A landscape with many valleys, sampled at points; each row gives a point and its height.
From any point a ball rolls to the lowest of the 2 points nearest to it. It stops when none of these is lower. Distance is the straight distance between rows; heights are no part of it.
ranek: [157 167  44 165 178 104 148 121 171 174  88 144 188 130  74 157 152 124
 131 138 105  80  86 111 115 130 137  92 100 124]  (h 5.23)
Goto: [101 140 104 151 104  94  84  88  81 101 152  82 122 162 182 142  95 204
 122 127 124 125 136  99  80 172 114 132  92 128]  (h 1.59)
gane: [114  85 121 138  68 111  77 128  65  92 175  91 155 159 184 124  83 141
 169 120 133 186 151 108  59 191  98 141 116 139]  (h 1.62)
murug: [ 88 113 101 122 154 108 149 138 131 163 137 132  99 143 151 110 120 116
 112 126 120  85 104 133  77 114 123 158  97  94]  (h 2.78)
ran: [108  87 139  84 146 136 178 134 130 101 163  77 143 159 146 104 131 100
  98 154  71 131 114 160  73 136 116  96  99  93]  (h 3.13)
lini: [ 87  99 122 164 172 110 145 183 119 101 132 134 111 140 120 123 144  99
 139 136  81 122 116 151 102  96 108 119 116 150]  (h 4.99)
rol: [ 86 122  93 139 131 147 113 165  85 167 113 127  88  76 102 153 163 104
 180 140 169 113 120  94 159 121 143 154  86 158]  (h 4.98)
nepo: [101 162  73 135 149 141 142 149 114 162 109 154 155  50  80 148 160 109
 162 152 144 121 116 110 186 117 143 143 110 158]  (h 4.65)
lib: [127 136 101 153 166 135 166 170 158 193 125 206 150  96  90 111 147  70
 157 147 141 106 125 148 152  75 147 133 119 143]  (h 4.55)
vob: [114 138  82 189 154 125 133 149  86 143 136 119 118 133  86 151 147 125
 145 139 158 117 138 143 107 122 104 114  85 143]  (h 5.66)
kom: [155 150 144 165 166 149 173 141 199 165 134 174 173 153 125 130 125  82
 132 133 116  75 109 140 112  93 107 122 144  78]  (h 4.11)
kiz: [177 117 176 138 101 107 106 114 181  78 107  93 137  94  89 106 148 141
 143 119  99 207 133 159 155 105  99  64 180 167]  (h 5.84)
zugeg: [107  88 115  97  96 133 129 109  96 109 143 100 114 166 156 132 116 118
 111 123 130 143 153 127  89 163 143 127 128 117]  (h 1.67)
zope: [140 124 116 163 128 109 139 148 128  89 111 119 100 123  90 147 143 131
 142 116 120 168 142 167 158 109 123 102 135 160]  (h 2.76)
Gir: [ 88 107 149  79  99 155  75 121  46 178 128 142  90 103 164 118 146 136
 145 135 198 136 125  74 166 170 153 174 124 150]  (h 5.53)
Sefi: [133 109 173 103  84  90  71 117  74 122 117 107  57 132 140 122 137 182
 142 121 205 181 145 132 176 115 150 117  90 181]  (h 5.94)
Teg: [ 76 171 145  49 135 155 150 114 112  98 164 135  92 123 142  88 128 133
  94 182 114 129 126 130 194 100 166 141 110  72]  (h 2.10)
Fini: [113 109 125 156 161 128 164 175 134 121 127 181 125 108  95 121 138  82
 133 130 128 104 132 164 118  80 135 112 127 164]  (h 4.79)
Nakit: [124  80 135 129 116 118 129 135  96 122 131 105  98 136 122 124 127 118
 130 111 134 163 156 156 106 138 124 108 132 158]  (h 2.19)
benif: [116  90 177  72  59  92  75 123 101  91 161  56  75 119 143  74 104 169
 130 127 138 246 133 119 163 138  98  88 104 165]  (h 6.26)
zipi: [172 153  95 143 137 172 138 129 134 193 114 150 184  86 100 164 152  89
 141 134 166  81 142  96 153 148 133 157 131 148]  (h 4.57)
Tere: [130 106 137 129 162 109 165 140 170 107 131 104 139 135 139 122 115 109
  85 124  83 105 125 142  59 143 103 112 133  86]  (h 2.81)
zup: [117 104 103 131 112 127 113  77  79 167 141 144 130 138 170 177 150 146
 149 129 168 109 153 108 106 163 135 169 134 124]  (h 2.66)
Dige: [108  95 147  66 124 119 165 136 136  95 174  87 141 150 151 101 107 109
 111 139  70 182 109 181 124 123 134  90 106  88]  (h 3.40)
nezof: [ 97 151 110 144 167 142 162 144 132 176 129 182 127  99  97 101 128 111
 163 146 118 115 130 149 164  93 143 185 123 106]  (h 4.24)
zatev: [164  83 150 108 106 117 116 124 142 109  79 120 106 110  97  99 172 110
 133 133 164 156 169 151 113 108 143  81 159 201]  (h 5.45)
Buzuf: [148 117 172 137 161 157 180 149 136 112 128 176 157 135 105 120 114  83
  95 116 119  75 109 161 100 107 131  97 133 140]  (h 4.97)
Divaf: [156 147 133 151  91 129 105 115  81  69 146  83 133 137 139 164 110 177
 107 119 121 162 145 133 152 150 105  95 158 178]  (h 6.57)
deger: [114 133  76 175 101  85  69  94  71 129 147 133 134 159 158 157 105 197
 160 123 167 119 130  82  86 180 121 146  78 126]  (h 1.99)
tuvun: [ 80 104 116 139 128 147 104 156  71 153 128 129  84 111 137 148 144 113
 123 130 181  97 124  79 117 142 116 160  89 132]  (h 5.19)
nava: [205 121 126 159 168 150 146 128 202 179 118 169 154 144  95 147 134  60
 111 124 131  80 107 126 102 114 102 111 136 105]  (h 4.29)
luvuf: [131 128  63 171 120 107 109 167  67 110 139  97 134 125 108 186 131 156
 161 117 171 124 150 117  97 155 115  97  81 177]  (h 5.80)
pigom: [112 111 197  51 121 110 135  86 125 120 106 134  68 120 139  69 147 171
 124 147 154 137 156 172 179  87 167 117 103 132]  (h 3.18)
loz: [118 174  76 158 102 137 118 111 130 100 133 110 127 132 135 165 122 156
 127 130 138  83 151  79  94 160 136 153 130 130]  (h 2.09)
fekul: [120 139 117  93 128 133 129  86 145 125 140 103 115 162 170 142 106 148
  89 113  97 125 130 134 148 127 140 147 153  75]  (h 1.71)
rok: [115 109 143 100  97 123  71 128  58 156  95 145  72 112 137 125 153 163
 145 127 201 150 138 109 177 140 160 160 115 178]  (h 5.72)
Ker: [161 117 173 114 132 174 138 118 149 110  96 137 126 137 110 112 136  87
  88 106 130 104 123 147 127 110 145  99 153 143]  (h 5.13)
pamip: [112 153 136 117 130 154 130 105  75 183 109 143 138  72 130 141 144 146
 151 131 162 121 145 127 193 132 146 184 139 152]  (h 4.00)
von: [124 170 105 137 149 161 130 133 103 202 108 130 178  54 115 141 152 103
 160 136 170 106 128 109 173 143 145 181 134 153]  (h 4.33)
dosu: [206  95 150 161 143 145 142 141 206 153  85 162 155 128  83 147 135  54
 136 118 131 123  95 151 135  89 128  84 142 149]  (h 4.54)
ziset: [151  92 165 118 103  84 110 117 149  98  90  93 113  95 117  84 167 136
 136 120 122 204 148 157 118 115 119  75 167 186]  (h 5.65)
Mefe: [ 96 115 121 120 172  98 172 148 174 158 134 149 131 151 158 104 117 100
 101 141  79  73 112 124  73 115 125 149 121  65]  (h 2.41)
Mero: [ 99 118 121 122  93  98  94  85  64  87 178  81 153 163 178 109  91 183
 119 146 122 154 146 101  65 207 109 110 100 122]  (h 1.25)
Vofu: [120  79 158  71  70 108  83 138  54  93 159  76  95 154 154 104 100 158
 145 117 145 211 156 126 125 179 110 110 120 164]  (h 6.37)
Gube: [206 107 169 156 110 122 122 139 187  79  99 121 158 109  83 131 149 119
 129  95 111 190 121 147 121 146  95  68 186 135]  (h 6.01)
somi: [ 65 105 122  91 108 143  87 132  58 198 138 143  96 100 174 126 126 130
 123 125 189 107  98  64 118 179 135 171  97 109]  (h 5.37)
biku: [162 177 163 140 134 157 143 149 211 118 110 195 133  94 102 134 137 114
 144 138 133 121 123 108 204  77 155 141 160 103]  (h 2.55)
rir: [136 107 155 124  65 113  94 121  42  76 153  98 128 143 139 130 101 179
 115 121 141 180 177 138 133 175 119  96 149 176]  (h 6.47)
Goni: [170 115  89 143 105  89 114  91 142 109 132  96 181 154 183 130  92 160
 126 129 115 107 160  90   7 185 100 124 132 129]  (h 2.59)
based: [163 171 107 157 119 128 120 147 161  76 132  83 147 141 107 143 114 148
 112 106 114 139 140 131  87 161  96  98 143 133]  (h 2.83)
ref: [ 83 149 130  97 178 146 137 123 138 202 133 156 126  90 133  81 102 112
 148 131 100 110 120 129 164 110 138 212 143  87]  (h 3.95)
nabak: [129 160 142  94 150 113 159 113 186  97 149 109 147 169 173 139  93 146
  79 127  61 106  93 135 126 119 138 123 140  45]  (h 2.30)
zifu: [140 156 128 153 115 119 135 110 119  89 135 136  82 130 114 152 122 170
 104 127 117 145 141 136 180 123 138 142 137 130]  (h 3.30)
Zela: [154 155 140 150 109 138 117 138 175  53 143  69 151 136 111 120 113 124
 110 106  77 160 109 124 117 138  85  99 171 129]  (h 3.10)
zab: [103  94 102 138 106 113  92  91  51 179 152 145 135 152 171 133 111 182
 135 135 189  92 149  88  67 188 125 159  90 103]  (h 2.24)
kud: [ 87 186 104 157 156 146 140 142 144 115 132 101 118 114 139 131 126 155
 122 150 122  53 138  94 107 135 118 178 107 104]  (h 1.56)
gupop: [131 117  82  89 110 116 114  84 136 148 132  83 136 177 167 133  88 121
  97 100 102 109 134 123  76 156 148 144 132  92]  (h 0.99)
res: [109 156 113 140 125 129 126 107 108 146 117 128 101 108 131 158 125 151
 143 133 117 112 139 105 180 133 146 187 143 120]  (h 3.56)
mipil: [112 105  88 144 129 122 121  95 117 181 112 136 123 139 143 164 145 112
 147 144 122 104 129  99 131 153 148 181 157 133]  (h 3.09)
fime: [158 124 151  86 107 163 103 127 142  88 100 121 103 134 109 105 161 119
 105 121 147 142 150 139 137 110 141  82 180 173]  (h 5.29)
betet: [173 112 146 173 138 108 147 153 201 119 113 136 167 126 102 129 140  99
 108 104  88 163 100 147  97 125 101  80 175  99]  (h 6.15)
sosil: [146 120 157 146 153 140 171 135 194 138 123 158 142 167 147 138 132  97
 139 121  97 120 112 153 140  77 123 122 161  70]  (h 3.90)
koso: [138 104 105 147  82 115  94 122  69 114 142 101 193 150 175 134 109 119
 133 118 141 146 149 121  42 178 101 124 141 173]  (h 1.98)
Livot: [ 99 166 152  74 146 177 169 132 144 104 156 146 120 132 137 112 122 123
  92 147 121  94 127 126 167 112 144 147 126  71]  (h 1.60)
Lato: [130 130  54 168 171 116 156 140 122 171 108 148 172 134  77 155 155 107
 133 141 132 115 104 146 125 118 127 109  93 159]  (h 5.46)
sobop: [121 130 158 103 117 134 142 159 167  65 151  85 141 144 139  88 107 119
 110 131  53 187 111 152 130 111  87  90 162 110]  (h 3.41)
Saru: [148 135 177  89 117 123 123  82 154 124  86 155  85 117 131  97 146 156
 130 130 139 129 149 169 181  77 168 136 141 148]  (h 3.65)
pumi: [133 178 189 110 150 176 157 143 186 101 138 187 133 116 120 116 111 123
 106 124 112  88 123 102 175  99 141 142 162  70]  (h 2.06)
bod: [148 148 104 154 111 134 137 140 119 101 116  99 132 132 120 160 116 130
 103 107 140  98 150 133  88 150 120 120 130 130]  (h 2.51)
Fupe: [ 75 131 109 110 159 111 107 110 114 182 134 118 107 142 160 114 109 163
 122 107 115  99  80 113 102 131 127 183  63  78]  (h 3.19)
Buko: [120 134 169 149 126 103 158 148 183 100 130 145 113 161 141 119 125 112
 164 127 109 168 123 166 158  57 135 124 133 112]  (h 3.50)
rola: [ 78 122 171  35 112 144 135 123  82 130 147 128  76 137 134  74 141 145
 102 159 156 146 137 141 195 106 172 121  89 106]  (h 2.64)
Mito: [ 83 178 135 116 159 170 157 164 117 118 147 127 124 109 134 118 129 113
 119 146 128  64 142 110 129 124 115 167 127  86]  (h 1.07)
gego: [173 130 124 164 149  87 143 128 199 122 102 150 145 140  90 158 151 130
 133 120  83 170  94 159 140 115 120 103 178 114]  (h 6.30)
zapim: [185 131 110 138 154 157 146 112 179 227 111 165 161 113  98 156 138  66
 126 128 158  73 136 118 143 126 117 155 146 135]  (h 4.51)
ded: [156 102  94 152  88 100 107 104 136 118 140  82 182 143 160 136  93 138
 131 112  95 148 126 118  44 181  99 127 156 142]  (h 2.33)
lor: [183 181 101 165 177 152 153 140 161 143 107 193 193 108  62 164 141 122
 132 113 109  85  74 127 147 111 142  94 101 120]  (h 5.00)
rifun: [120 110 160 120  97  83  71 141 107  87 133  89  57 125 132 106 116 160
 140 116 161 212 128 140 171 100 117 102 103 186]  (h 6.11)
sipar: [205 147 134 153 165 161 135 155 183 127  93 197 169 129  62 152 150  86
 141 123 108 110  76 122 150  98 158  81 131 141]  (h 4.78)
pof: [117 156 165 154 137 149 150 143 159  98 120 168 122 113 118 119 145 124
 140 139 126 131 137 147 190  59 140 127 153 130]  (h 3.03)
vuf: [ 62 129 146  85 154 141 118 111 113 176 144 153  88 123 147  98 105 146
 147 126 103 115  88 119 169 111 148 205  94  84]  (h 3.62)

For each start below, name the point where the ball stops.
Divaf => gupop
kom => Mito
tuvun => Mero
Vofu => Mero
lib => Mefe
zipi => Mero

Two balls start at each pair of points below. Name the first point that both come to, or write never.
rir and Zela => never
somi and vob => never
zapim and ranek => nava

Call two points neighbours if one is among the 2 nearest of the other. Go from one point of each pair to the other, from neighbour to neighbour, staying as low as possible. Name the highest point that can't be avoided.
Mero and Mito => res
gupop and Mefe => Tere
Mito and gupop => sobop
